Each row is a point on a tangle of strands that fork and nearly touch. The rows are in no order.
(in the rows, 128 means zero)
Points whose rows are less than 121 apart are linked; no others are. Some points are linked to none.
<731>: [159 141 141 163 149 149 126 148 106 190 136 115 120 139 124 148 124  94
 117 151  95 125 121 181 107 170 122 142 126 153  99 155 141]
<1565>: [135 141 132 124 116 101 112 146  89 114  98 113 142 165  84 184  91  88
 174 115  65 126 138 200 134 166  92 134 104 143  97  99 114]
<1158>: [122 124 179 144 170 153 177 168 132 162 129 189 109  90  74 127 145 123
 107 141 157 122 118 120 105 113 106 130 121 114 125 178 133]
<1646>: [167 128  96 157 168 107  77  99 172 177 147  18 132 167 194  85 121 127
 133 132 130 162 132 118 117 104 158  99 143 147 165 137 125]
<1529>: [116 138 130 120 124 123 173 147 102 105 166 153  97 118 153 112 124 112
 104 114 119 151 141 144 189 125 110 104 148 131 149 174 133]
<39>: [ 84 125 134  99 127 132 150 151 120 107  79 167 144 101  73 196 116 144
 147  98 172 111 127 149 167 105 112 123 123 128 143 120 108]
<1266>: [ 74 111  84 123 143  80  98 123 159  74  92  92 135 155 145 139  99 167
 125  81 111 152 166  68 131  43 167 141 141 117 119  96 104]
<1341>: [ 89 138 104 130 139 112 139  96 173 166  95  55 143 144 168 149 138 171
 173 121 206 150 103 107  99 152 120 119 126 151 169 121 167]
<111>: [120 110 132 125  89 135 158 132  63  77 177 183 115 118 147  68 157 137
  89 128  94  75 109 121 147 165 133 165 127  95  82 144 145]
<1477>: [155 118 117 178 129 125 128 149 101 179 158  92 120 150 145 111 140  98
 104 162  85  93 107 165 119 180 127 142 128 121  96 170 144]
<283>: [148 153 151 158 118 111 145 138  55 101 150 177  88 114 158  77 135  82
  88 104  75 119 123 147 139 166 101 159 151 138  91 106 131]
<1405>: [162 167 168 104 159 181 161  99 164 199 142 130 114 116 153  97 124 129
 149 133 183 175 103 115 114 161 115  97 140 160 190 165 164]
<1331>: [124 121  97 146  77  96 150 139 105 115 167 106 107 136 167  81 159 121
  95 158 102 108 104 126 170 172 107 123 133 106 138 174 145]
<1185>: [138 125 164 138 160 136 165 148 134 150 148 174 108 116 105 100 138 121
 114 135 140 128 144 111  98 100 124 111 145 116 133 175 118]
<1723>: [183 142 122 158 165 154  92 102 145 221 147  73 125 146 158 113 126 106
 129 171 134 129 116 148  80 150 152 115 140 157 142 138 137]
<456>: [ 99 119 144  96 135 145 129 148 110 108  74 168 166 111  43 215  94 151
 163  92 149 107 149 163 146 106 132 134 103 111 119 109 113]
<1311>: [106 136 163 112 144 145 152 172 115 149  89 142 131 115  64 209 109 100
 161 112 133 144 118 191 140 159  75 123  91 156 126 137 136]
<1138>: [148 168 122 133 135 161  87  95 117 154 125 149 119 131 116 115 137 148
  99 171 135 116 128 117  63 131 159 145 153 141 106  84 109]
<1162>: [129 155 156 113 130 167 149 124  86 115 149 211 105  95 111 126 126 135
  94 133 138 133 147 144 130 127 128 125 146 124 121 119 127]
<749>: [129 104 124  97 152 140 158 127 172 145 139 114 129 133 152 127 107 149
 143 107 167 172 154 107 143  71 158  75 129 128 184 160 132]
<959>: [ 62 128 130  99 138 120 167 143 149  96  98 177 128  97  96 139 125 155
 129  90 194 117 131 102 171  78 115 114 143 137 171 138 102]
<17>: [ 89 112 103 110  95 124 136 133 154 144  86  85 168 132 100 188 144 155
 169 162 184 107  92 134 133 180 104 118  93 126 155 138 157]
<1047>: [ 80 165 139 128 114 124 105  96 127 105  78 183 126 102  86 130 152 186
 116 139 174 107 123  75  92 122 127 167 149 124 111  77 106]
<1116>: [104 153 142 106 134 147 157 113 159 126 129 162 111 109 104  87 139 162
 127 146 205 127 131  78 108 118 108  88 149 126 173 150 128]
<1775>: [132 114 144  94 144 208 173 147 131 174 152 147 128  71  91 181 125 152
 127 162 167 149 103 167 162 184 129 108  71 132 145 165 207]
<1613>: [135  91  80 104  98 111 104 135 147 108 146  57 179 169 126 168 110 149
 169 141 121 112 150 146 152 113 148  90  72  93 140 130 138]
<1838>: [140 163 154 155 160  78 124 124 155  80 128 150  89 121 127  53 130  81
 123  93 109 170 165  79  97  88  88 119 181 152 122 111  77]
<450>: [136 151 142 135 136 132 158 128 124 149 159 129  98 130 164 100 123 108
 113 128 132 156 133 147 155 138 107  98 154 151 167 180 135]
<1704>: [144  94 131 103 147 181 130 126 174 189 117 125 155  94  96 181 134 171
 147 160 203 129 125 117  93 141 160 111  79 117 150 131 172]
<1036>: [125 123  74 111  86 120 110  82 142  91 148 121 151 125 156 123 147 192
 131 153 192 102 145  86 130 115 158 102 129  97 162  96 146]
<1747>: [ 94 140 101 129 103 108 137 110 156 140 100  86 131 141 165 133 149 156
 148 144 190 139 100 112 135 159 105 114 142 152 180 143 141]
<985>: [160  91  80 126 106 115 103 140 132 141 162  49 165 172 134 143 116 116
 144 153  95 102 139 166 140 131 153  98  86 103 118 138 143]
<654>: [ 91 145 133 109 129 125 163 127 144 109 119 163 112 113 117 118 135 146
 129 117 185 141 137 101 151  98 108 105 157 146 173 146 118]
<1638>: [102 113 161 116 151 185 156 162 153 176 114 183 125  70  51 157 143 163
 116 155 189 122 107 114 124 119 118 136  93 113 147 163 144]
<1663>: [147 170 115 145 118 119 112 114  84 118 155 133  89 147 173  85 112  87
  91 115  86 143 147 156 166 144 111 126 180 161 147 120 116]
<1851>: [136 152 109 121 106 127 108 111  97  68 162 166 100 140 175  70 111  94
  91 100  76 141 159 131 169 111 131 137 173 140 125  99 109]
<1472>: [138 172 143 149 132  86 118 115 123  92 112 164  99 120 145 101 134  86
 123  97 112 158 151 114 122 114  97 135 182 162 124  82  85]
<198>: [109 114  99 124  77 105 128 139 126 126 101  89 159 156 109 170 138 130
 153 159 127  98 105 148 141 167 110 128 108 119 122 141 129]
<55>: [129  67 182 133 106 105 138 137  86  70 120 161 141 117 127 131 128  97
 147  81  48  75 111 153 138 130 130 189  91 100  43  82 113]
<811>: [157  95  94 121 122 140 153 148  96 134 198  96 142 122 148 144 117 131
 125 148 125 105 138 182 166 162 153  87  79  93 132 167 185]
<303>: [139 121 113 124 105 177 129 133  94 158 149 145 135  99 110 159 148 148
  96 182 138 108 110 160 125 184 130 137  96 112 121 145 171]
<931>: [117 115 152 129 104  96 130 113 130  59 123 189 114 119 128  76 142 111
 117 105  93 108 144  78 119  93 129 160 156 124  89  88  87]
<101>: [171 129 159 106 162 186 183 125 153 207 166 129 122  95 143 127 122 122
 144 142 166 156  94 138 142 173 134  95 101 147 176 181 200]
<1511>: [133 132 170 118 122 132 103 134  85  90  67 174 159  95  69 209 114 108
 154 100  96 116 132 168 125 133 117 172  94 113  74  46 112]
<1355>: [120 124  61 112  97 103  70 126 149 100 129  49 159 165 188 129 109 135
 120 132 104 155 147 119 176  95 147  97 115 120 158 126 135]
<1690>: [115  86 150 136 107  86 154 178  77  80 127 135 135 138 113 137 127  95
 136  79  53  93 122 167 161 148 107 161  87  96  59 127 126]
<1008>: [145 109 123 131 137 117 133 147 139 106 166 141 113 140 152  70 116 112
  94 113  91 151 171  94 134  56 145 109 152 110 134 159 105]
<962>: [135 126  59 109 103 115  51 112 131  99 135  54 158 186 178 126  92 119
 117 125  71 130 141 137 171  97 172 114 124 118 129  93 120]
<1457>: [117  93 164 103 109 134 121 118 103  63  86 197 162  92  81 173 115 145
 153  74 111  83 143 127 149  82 154 167 117  83  90  80  96]
<1486>: [139  72 117 136 121 128 167 151 140 146 166 128 151 112 108 123 157 144
 124 160 157  91 125 110 124 112 151 102 102  76 129 179 147]
<984>: [179  98 138 118 140 138 157 130 186 184 158  57 137 129 177 117 131 112
 172 119 157 164 108 128 160 136 134  81  99 133 189 175 179]
<1279>: [165 132 116 127 127 124 140 108 165 136 186  96 116 127 173  64 149 131
 130 158 168 147 131 100 138 132 116  73 133 123 192 165 154]
<1534>: [109 107 170 124 119 110 106 112 115  78  53 191 160  81  77 171 137 154
 153  80 133  81 128  96 123  95 150 192 118 101  74  52  86]
<1241>: [169 101 109 181 130 113 137 150 123 176 179  63 121 144 169  92 145 100
 116 168 111 102 111 147 140 171 120 117 109 110 139 193 161]
<1783>: [146 116 168 156 154 134 121 138 133 159 114 169 125 108  77 140 150 132
 112 149 118 107 123 105  63  99 147 159 132 115  75 120 100]
<1374>: [139 174 146 107 140 161 131 104 111 118 143 191 103 119 120 103 109 134
 104 131 148 150 170 127  99 109 133 103 172 143 143 113 110]
<1386>: [152 120 154 160 173 173 145 170 122 201 144 136 116 112 102 159 126 105
 109 161 112 130 123 167  94 162 133 142  96 129  97 182 161]
<763>: [176 160 141 134 156 184 131 111 103 195 190 139 100 114 152  87 119 116
  93 174 142 138 131 159 110 173 132 103 134 137 154 153 169]
<1761>: [106 136 112 138 109  85 112 159 149  97 112  81 113 141 169  98 132  96
 108 102  87 194 133 114 201 103  78 116 153 158 165 174 112]
<665>: [127 140 102 113 104 120  88 102 114  55 131 158 132 153 171 117  93 103
 109  91  71 136 154 128 169  90 156 150 162 137 118  66  99]
<1674>: [161 165 180 146 147 125 117 116 108 115 139 195  94 110  98  61 137 100
  95 137  95 109 140 108  59 124 112 146 162 129  76  85 101]
<1493>: [128  86 152 133  98 131 137 122  92  95 161 179 125 123 136  70 157 127
 104 131  78  67 108 113 115 125 151 178 126  98  56 123 117]
<792>: [111 105 129  78 131 142 171 161 117 121 145 129 143 136  95 181  85 134
 152 104 125 134 154 179 185 108 135  82  92 108 144 167 136]
<69>: [128 171 134 157 165  87 106 110 172  96 127 109  89 144 147  46 126 107
 131 103 124 178 155  80  89  94  95 121 189 166 143 137  79]
<484>: [134  96 145 132 127 111 143 150 116 113 127 157 137 128 106 151 124 113
 124 100  94 110 148 133 125  82 153 138 131 108  92 129  96]
<1225>: [124 131 117  87 110 178 112 141  75 121 120 137 162 131  59 209  91 142
 157 159 100 119 140 203 143 195 110 145  79 121 102 119 158]
<1215>: [ 58 133  76 133 130  74  96 121 165  90  85  58 136 162 167 135 117 157
 133  90 122 170 148  82 139  70 129 132 141 139 135 114 115]
<183>: [130  68 168 123  99 126 124 110  97  73 142 174 132 129 145  99 137 114
 122 102  56  70 115 127 129 107 159 188 117 103  48  84 104]
<657>: [133 129 153 152 104 109 127 149  92 124  95 156 131 114 103 164 150  98
 126 134  92 109 102 154 115 163 100 169 125 136  76 107 117]
<1777>: [148 106 157 149 151 156 134 157 104 165 133 167 130 106  82 154 139 118
  99 146 106 108 129 145  85 124 144 157 112 109  69 143 129]
<135>: [143 148 100 139  90 126  91  99  91 125 134 126 120 153 161  97 136 109
 105 160  87  96 102 142 127 161 135 156 169 144 110  93 109]
<1780>: [100 106 152 148 134  77 171 187 135 109 100 143 125 118  99 149 144  83
 139  90 129 120 114 131 152  97  80 130 131 133 123 153 100]
<1844>: [ 86 154 138 169 163  62 127 124 149 124  65 103 113 135 127 155 142 133
 150  93 145 141 124  94  82 102 110 155 161 162 109  93  91]
<107>: [ 85 129 145 142 118  71 119 121 130  77  45 153 146 111  94 175 145 132
 151  91 137  96 111  98 117 113 117 178 135 129  84  50  90]
<256>: [127 125 122 100  78 146 115 107  78  46 144 181 140 138 163 135  98 118
 118  95  71 106 131 156 180 125 151 160 148 112 110  79 120]
<1172>: [149 118 163 128 115 164  94 113  75 116 122 182 132 102 110 142 141 122
 106 133  73  90 106 148 105 140 151 199 114 116  46  65 120]
<423>: [111 115  98 142  78  91 141 132 139 115 141 109 134 144 153 100 164 133
 119 159 135 107 105 103 150 142 113 120 139 113 141 161 122]
<379>: [107 173 149 119 111 153 122 130  89 108  78 198 116  86  97 187 135 134
 112 129 154 145 116 149 142 152  94 157 136 149 133  77 124]
<1460>: [113 142 110 135  85 108 116 129 116 126  90 100 134 156 139 167 129 116
 142 139 116 126 111 161 140 167 107 135 143 144 137 125 115]
<968>: [111 125 168 149 129 107 185 186  55  90 127 189 104  79 108 133 153  97
 105  88 109 116 101 148 161 167  88 155 112 113  85 132 141]
<1252>: [143 142 130 140 130 106  87 108 111 119  95 129 133 147 128 161 122 111
 132 124  89 106 119 136  94 123 158 166 147 151  72  58  91]
<98>: [134 114 125 143 107 106 125 112 153 104 159 139 130 141 125  46 156 142
 109 163 119  87 130  69  91 108 139 130 151  92 104 139 104]
<377>: [128 101  99 106 109 136 156 157  79 110 173 112 148 140 122 155 107 136
 133 130  98 103 140 185 170 164 143 105  81  86 106 167 165]
<1109>: [130 107 136 121 129 142 163 124 159 145 157 151 131  91 112 102 163 161
 126 168 205 102 123  83 116 117 126  87 114  94 166 164 150]
<946>: [125 137 117 119  76 136 126 127  44 102 141 160 114 124 148 130 127 114
  94 137  81 103  98 175 161 206 117 164 137 122 106 111 145]
<342>: [106 182 153 147 158 135 133 106 155 186  78 113 108 136 142 135 142 141
 151 128 181 175  96 109  81 154  92 144 148 187 158 132 131]
<1272>: [150 127 141 109 153 163 158 115 203 209 116  94 146 107 138 136 151 146
 180 133 214 149  67  88 105 174 124 117  91 151 182 142 197]
<645>: [136 128 127 162 140  71 102 147 156 110 114  86 112 154 160  98 132  89
 114 101  67 162 141 102 139  70 125 137 156 151 106 134  82]
<1585>: [180 149 122 112 141 172 116  94 118 163 192 144 115 120 144  73 131 137
  97 175 154 120 148 129  85 132 152  83 138 113 150 132 150]
<1373>: [120 123 111 136  78 106 149 131  90  83 175 149 107 138 167  47 147 119
  83 137  85  98 117 110 160 160 119 139 145 111 114 149 129]
<1784>: [118 154  94 152 102  72  82 113 125 115  91  64 123 173 165 144 125 109
 137 123  86 133 110 136 134 151 119 153 165 166 122  92  96]
<297>: [133 142  97 134 110 111 107 141 137 106 159  94 106 136 184  54 124 106
  82 126  85 181 150 111 195 106 103  99 150 144 166 177 128]
<842>: [ 85 130 140 122 164 145 142 115 182 176  91 139 131  99  87 119 156 195
 142 149 236 114 105  60  73 118 127 124 108 119 164 133 150]
<396>: [100 110 127  80 128 182 155 160  88 124 132 143 155 101  42 201  99 153
 159 144 133 111 131 193 169 178 106 117  62 108 120 162 168]
<1634>: [118  92 145 110 114 108 129 128 124  72 100 163 150 128 103 160 111 133
 141  81  92  99 153 121 144  65 162 152 131  94  89  95  87]
<963>: [113 125 175 152 143 122 173 170  99 120 121 206 109  77  80 119 165 106
 102 119 133 111 108 120 123 123  83 150 128 117 101 142 122]
<1409>: [128 151 142 129 126 205 105 123 129 163 119 185 117  84  59 150 156 176
  85 177 161 149 121 122  93 133 128 162 101 110 119 110 136]
<1400>: [146  67 120  96 132 157 147 139 159 161 135 105 176 107  81 193 126 161
 172 153 188  99 133 137 126 135 154  91  59 101 145 150 170]
<676>: [136 133 149 136 157 165 142 131 189 217  98 103 134 121 123 144 151 130
 160 164 186 151  78 103  85 167 116 137 106 154 159 164 168]
<1611>: [155 138 149 121 126 198  86 111  84 129 124 199 131  90  81 149 134 148
  90 147 102 114 131 146  91 123 165 187 116 106  72  71 120]
<80>: [141 151 130 155 142 172 101 117 166 206 116 114 123 115 118 142 160 147
 123 198 167 146  92 112  62 172 122 146 108 147 137 131 154]
<1052>: [ 84 126 144 132 167  95 156 162 173 133  72 104 124 141 118 166 116 114
 165  68 162 157 119 127 140  84 105 114 129 159 158 150 101]
<1038>: [138 140  82 113 107 131  79 107 109 114 130  87 158 181 148 166  87 122
 139 131  88 110 132 176 143 125 171 128 134 124 118  80 112]
<1070>: [145 150 168 148 158 131 162 142 126 123 170 173  88 121 120  50 130 106
 106 130 123 133 149 105  94 111 101 105 163 120 132 182 115]
<643>: [137 103 150 128 154 118 158 176 140 170 140  80 136 161 105 162  94  92
 171 108  93 140 143 183 143 131 111 102  86 132 124 194 138]
<900>: [122 106 109  98  97 131 136 151  99  92 140 125 165 155  96 172  92 129
 154 113  89 106 154 181 169 123 141 119  94  91 111 142 128]
<1153>: [161 122 136 108 157 141 153 103 187 154 165  94 120 126 175  74 134 148
 156 116 192 172 138  79 125 104 136  70 127 126 207 157 154]
<513>: [115 112 151 155 110  64 160 166 113  83  99 156 127 111 120 134 151  71
 128  90  96 124 116 124 159 114  80 143 138 128 102 108  96]
<1346>: [132 152 163 123 105 144 107 115  81  80  76 211 135  73  99 174 137 121
 119 108 120 125 121 139 131 139 109 182 128 124  98  39 116]
<1627>: [113 139  92 124 129 104  92  76 144  81 137 125 122 156 147  80 119 156
 120 126 120 114 150  63  93  86 177 139 163 125 106  78  93]
<1190>: [145  95 139 153 139  81 127 166 136  95 147 130 107 140 148  78 128  77
  93  91  46 143 149 103 147  61 130 139 140 121  88 144  95]
<1307>: [103 125 141 140  87  93 151 135 116  75 116 182 118 114 121 100 160 112
 118 115 117 105 115 103 146 127  93 152 157 130 111 117 105]
<1268>: [185 135  96 137 141 121  87  89 164 139 192  61 114 141 187  31 144 130
 121 152 159 138 142 100 110 119 127  70 139 128 187 129 151]
<1866>: [156 145 125 152 138 138 113 105 156 189 143 104 125 137 151 101 156 138
 133 181 160 125 109 110  76 154 130 116 136 138 149 142 136]
<1332>: [100 143 124 116  99 116 180 149  74  79 149 170  91 104 141 127 130 114
 102 117 112 137 119 155 202 167 101 122 149 127 145 153 140]
<921>: [128 130  71 109 120 114  76  76 161  80 162 102 130 154 160  46 121 163
 112 144 131 113 162  55  95  83 173 114 155 105 131  82 111]
<688>: [166  99  77 117 106 133 103 132 110 132 188  56 150 155 172 130 113 115
 122 143 105 118 147 182 178 134 151  76  90 102 155 132 169]
<832>: [113 135 132 123 123 207 104 138 153 170  96 152 136  91  58 197 143 173
 106 175 171 153 115 139 107 149 132 163  87 126 129 112 152]
<304>: [140 145 119 112 103 194  84 129  74 135 120 149 144 116  86 202 110 133
 112 163  96 122 123 194 120 186 133 167 101 129  96  98 153]
<1702>: [178 102 107 140 140 149 109 119 117 176 174 111 146 142 131 127 133 125
 110 167 116  94 135 143  94 123 180 112 120 106 110 130 132]
<1129>: [133 125  88 114  93 117 128 113 145 141 138  74 145 141 167 147 140 137
 151 151 168 137 113 144 158 158 125  91 117 135 181 138 157]
<493>: [197 103 119 122 134 133 123 113 183 191 146  23 147 148 181 132 127 110
 188 114 156 155 105 150 148 165 132  89  88 154 192 149 188]
<1811>: [160 151 122 155 163 123  94 117 134 176 126  62 116 171 164 133  97  93
 134 117  98 152 142 169 119 109 152 118 159 168 131 128  99]
<195>: [ 94  99 110 110 114  96 107 125 145  69  91 121 158 154 113 167  99 159
 151  84 109 112 159 101 142  62 176 141 125  99 106  94  90]
<59>: [166 125  85 137 137 106  81  84 168 115 181  78 124 153 161  29 143 146
 112 161 138 111 145  67  82  99 158  83 144 101 142 114 117]
<196>: [149 175 132 142 126 135 125 112 108 160 138 130 101 137 162 113 126 109
 114 142 127 148 126 159 131 156 110 119 168 166 156 143 127]
<1089>: [140 144  99 110 105 156  79 107  87 138 117 114 160 161 112 193  91 123
 144 155  92 104 130 193 117 163 151 143 123 135 102  85 126]
<469>: [129 132 133 121 118 165 157 135  93 139 160 175 126  99 117 136 139 145
  99 154 147 120 130 149 140 145 138 122 123 113 121 157 150]
<1594>: [ 95 161 131 109  91 136 156 134  80 103 112 177 107  98 115 170 137 130
 110 140 140 134  98 158 176 177  89 131 147 144 151 131 135]
<332>: [148 179 154 131 144 151 151 125  93 122 186 179  79 116 131  47 124 114
  85 136 119 130 148 138 111 159  99 106 163 127 130 159 136]
<1211>: [199  98 125 136 165 167 114 124 155 220 162  69 144 136 154 145 121 110
 151 156 146 125 128 161  99 159 159  97  97 141 147 148 173]
<1064>: [147 117  74 113  96 114  94 127 152 136 152  33 145 157 187 131 120 127
 137 135 128 154 137 147 181 127 136  78  99 125 181 136 153]
<875>: [156 103 107 115 151 125 128 124 170 116 177 120 114 134 152  59 121 146
 110 133 137 152 171  72 109  59 156  72 143  96 170 159 118]
<1106>: [ 89 120 151 117 165 130 163 156 179 182  72 102 142 137  88 178 117 130
 181 105 180 135  97 131 117 125 109 122 108 160 153 161 130]
<6>: [123  95 133 106 142 134 161 154 144 143 132 122 141 142 118 165  94 128
 145 107 135 145 158 150 146  81 152  93 115 113 143 166 117]
<61>: [145 135 153  93 143 175 178 131 145 192 137 103 128 121 133 170 105 113
 162 121 144 166 104 174 161 181 122  98 110 163 167 178 176]
<306>: [ 67 120 124 156 182  71 139 124 171 131  76  89 121 145 122 152 128 164
 150  92 159 134 135  73  74  69 141 143 148 137 114 122  95]
<757>: [138 111 143 103 152 144 172 154 144 180 140  76 138 160 120 162  84 101
 189 110 119 160 133 185 164 166 112  87  87 151 156 192 159]
<147>: [148 176 134 142 144 157 148 132  62 144 194 163  80 119 159  66 120 121
  71 148 117 125 133 160 132 184 119 119 148 131 129 164 160]
<281>: [ 95 113 141 108  75 119 139 148  75  69  88 170 150 111  82 180 130 127
 145 111 106  88 108 160 171 162  95 168 105 106  97 109 124]
<851>: [108 161  81 138 134  88  60  96 152  65 121  96 107 155 174  62 117 116
 107 106  83 177 155  67 135  83 137 150 171 167 125  88  92]
<889>: [ 88 133 132 158 117  61 123 135 144  99  66 127 133 136 114 157 150 123
 150 108 128 112 113  99 116 108 114 158 146 142  97  96  82]
<494>: [122 124 124 116 119 105  92  75 144  50 132 159 110 146 147  60 118 124
 119 108  77 107 143  62 105  85 165 163 163 133  85  50  72]
<245>: [107 112 132 154 186  94 141 126 175 153 101 108 123 143 116 127 134 162
 144 122 157 127 141  63  55  71 160 129 146 117 123 135  89]
<726>: [160 155 184 154 143 114 145 131  85 102 141 204  98  92 125  80 138  79
  96 106  92 130 142 123  99 134  97 150 150 130  81  78 112]
<1440>: [148 144 111 132  99 182  89 115  88 152 144 149 138 117 114 146 140 143
  92 191 120 110 106 160 106 181 140 160 117 123 106 105 152]
<1636>: [ 50 142 121 138 179 111 144  92 174 152  87 117 119 125 121 110 134 201
 148 111 217 130 131  58  63 105 119 129 145 128 153 123 140]
<236>: [131 144 164 130 123 199 103 123 109 130 121 211 113  79  53 121 158 165
  78 159 130 130 131 112  85 119 130 179 109 101  86  90 123]
<470>: [ 95 129 123 140 149 101 132 137 182 135 101  81 123 152 165 120 130 124
 146  93 150 183 126 101 140  81 111 110 149 158 172 166 103]
<1590>: [146 144  75 146 122 110  48 116 140 123 144  47 117 154 196  38 120  99
  81 137  75 170 142 111 175 107 121 117 162 157 159 142 113]
<395>: [168 149 152 110 163 166 161  86 193 196 128  95 133 117 162  94 141 146
 179 120 212 169  80  86 101 166 127 107 123 154 191 147 184]
<1425>: [122 115 184 150 133 101 151 150 112 101  87 205 130  68  78 125 163 101
 119 105 128 106 116  99 115 104  93 164 125 110  77  86  94]
<70>: [123 102 129  80 139 191 159 156 118 154 150 121 153  95  75 199 102 148
 157 157 149 127 127 187 154 189 118  97  57 122 132 163 192]
<555>: [147 112 144 130 121 127  87 106  95 109 110 133 144 149 117 159 115 103
 135 130  56  79 104 159 107 138 163 178 123 134  47  56  96]
<1567>: [118 114 119 152 100  75 125 182 132 107 122  81 119 155 151 111 134  85
 115 108  60 154 128 135 187 117  86 128 135 133 127 183 114]
<1188>: [125 118 154 139  99  99 160 145  55  61 135 186 104 105 155 103 141  87
 103  83  76 113 113 145 166 168  97 171 132 119  83  98 131]
<1166>: [159 122 136 131 137 133 156 130 155 172 158  68 115 136 187 101 119 105
 139 119 129 173 119 146 185 142 116  89 125 145 186 198 161]
<1429>: [120 121 123 133 194 116 135 103 175 153 117 101 115 144 141 111 110 176
 141 110 161 154 158  70  55  68 175 106 161 124 153 128 104]
<355>: [119 157 115 116 111 107 113 134 118 137  94  83 134 179 129 180  91 106
 167 108 100 149 140 190 150 157 103 116 129 163 145 117 113]
<975>: [140 146 145 144 149  92 109 111 124 105 105 148 120 134 137 136 120 100
 125  98  99 137 147 112 103  90 147 150 162 151  89  62  77]
<1237>: [ 79 128 145 118 155 171 133 140 174 179  76 161 133  82  60 155 150 188
 123 141 224 121  99  88 103 118 121 148  99 124 154 129 136]
<1312>: [116 103 127 149 105  87 150 172 105 105 136 107 128 154 126 128 127  94
 126 108  61 110 124 161 163 144 108 139 112 110  90 163 122]
<380>: [ 78 140  91 118 105  96 121 120 142  88  92 110 139 154 154 155 118 147
 143 104 148 144 141 115 154 100 135 124 146 139 150 110 111]
<928>: [132 135 135 108  85 162 108 112  44  77 136 182 132 121 144 145 113 118
 106 123  69  94 100 185 155 181 139 185 135 118  92  75 144]
<782>: [103 160  88 121  96 104  88 100 123  54 103 131 138 162 170 146 100 133
 127  97 102 142 143 121 159 104 146 152 163 144 131  69 104]
<1654>: [166 100 126 123 159 161 124 123 177 210 127  72 160 137 122 178 119 133
 175 148 170 138 125 137  86 154 161 105  86 142 145 140 176]
<300>: [121 144 145 111 132 139 103 135 104 113  74 147 158 131  62 220 101 134
 161 112 123 121 145 169 113 127 131 155 103 129  96  84 110]
<870>: [125 159  67 148 150  95  46  96 152 114 130  39 116 167 193  53 116 128
 103 125  95 176 142  88 136  93 138 124 171 161 141 112  98]
<1531>: [136  81  94  96 116 129 128 131 153 134 134  83 178 141 101 189 114 161
 178 138 165 102 151 144 129 116 160  84  68  92 149 133 147]
<466>: [ 68 142  99 137 156 101 130  82 164 140 110  84 127 148 163 119 136 189
 154 116 201 143 138  71  80 108 133 122 147 140 155 111 144]
<1122>: [121 159 126 133 165 116 120 109 170 120 129 104 101 144 165  72 113 130
 130  96 145 197 159  91 116  88 118 107 174 162 175 149  98]
<789>: [139 174 134 114 166 147 125  95 149 131 143 141 101 143 157  85  99 135
 125 109 156 179 171 112  98  96 132  95 181 160 173 129 108]
<1515>: [ 95 132 146 150 157 128 131 141 166 178  69 120 139 124  84 177 147 144
 152 142 175 127 104 113  77 126 121 147 117 147 121 138 117]
<140>: [ 72 115 112 131 118 121 128 130 156 153  73 104 162 121  86 180 148 172
 157 145 196  97  99 109 106 140 126 139 100 127 132 136 132]
<347>: [ 92 122 120 131  80 110 156 140 119 105 122 151 130 118 116 118 164 134
 118 145 140  97 100 111 155 139 100 136 144 119 133 152 115]
<774>: [174 105 115 118 149 149 137 116 136 139 198 144 120 126 144  74 125 142
 108 151 144 127 172 107 100  89 168  72 134  92 157 143 131]
<1730>: [156  93 130 150 142 130 167 150 141 168 178 104 125 130 149 108 144 117
 125 155 135 115 119 129 129 130 134 104 112 102 140 203 155]

Follow the links from the first point to the second, and from the first to the third. Name the last point that the two ways share.
<1252>, <198>, <1355> -> <1122>
<1211>, <1158>, <303> -> <1064>
<931>, <1341>, <1613> -> <688>
<1188>, <645>, <6> -> <1158>
<1374>, <1704>, <1775> -> <304>
<377>, <1106>, <1775> -> <304>
<1129>, <1654>, <494> -> <688>
<963>, <469>, <377> -> <1064>
<975>, <140>, <396> -> <1122>
<1780>, <1761>, <377> -> <1307>

A fork is a point with three links, a tip a point with one. Leave the first point through the second and follow the links. Name the first fork or tip that comes.
<61>, <101> -> <688>
<470>, <1052> -> <1460>
<1594>, <379> -> <1783>
<55>, <1690> -> <851>
<832>, <1409> -> <1122>
<1590>, <297> -> <1307>
<456>, <300> -> <450>
<1613>, <1531> -> <643>
<1747>, <1341> -> <1158>
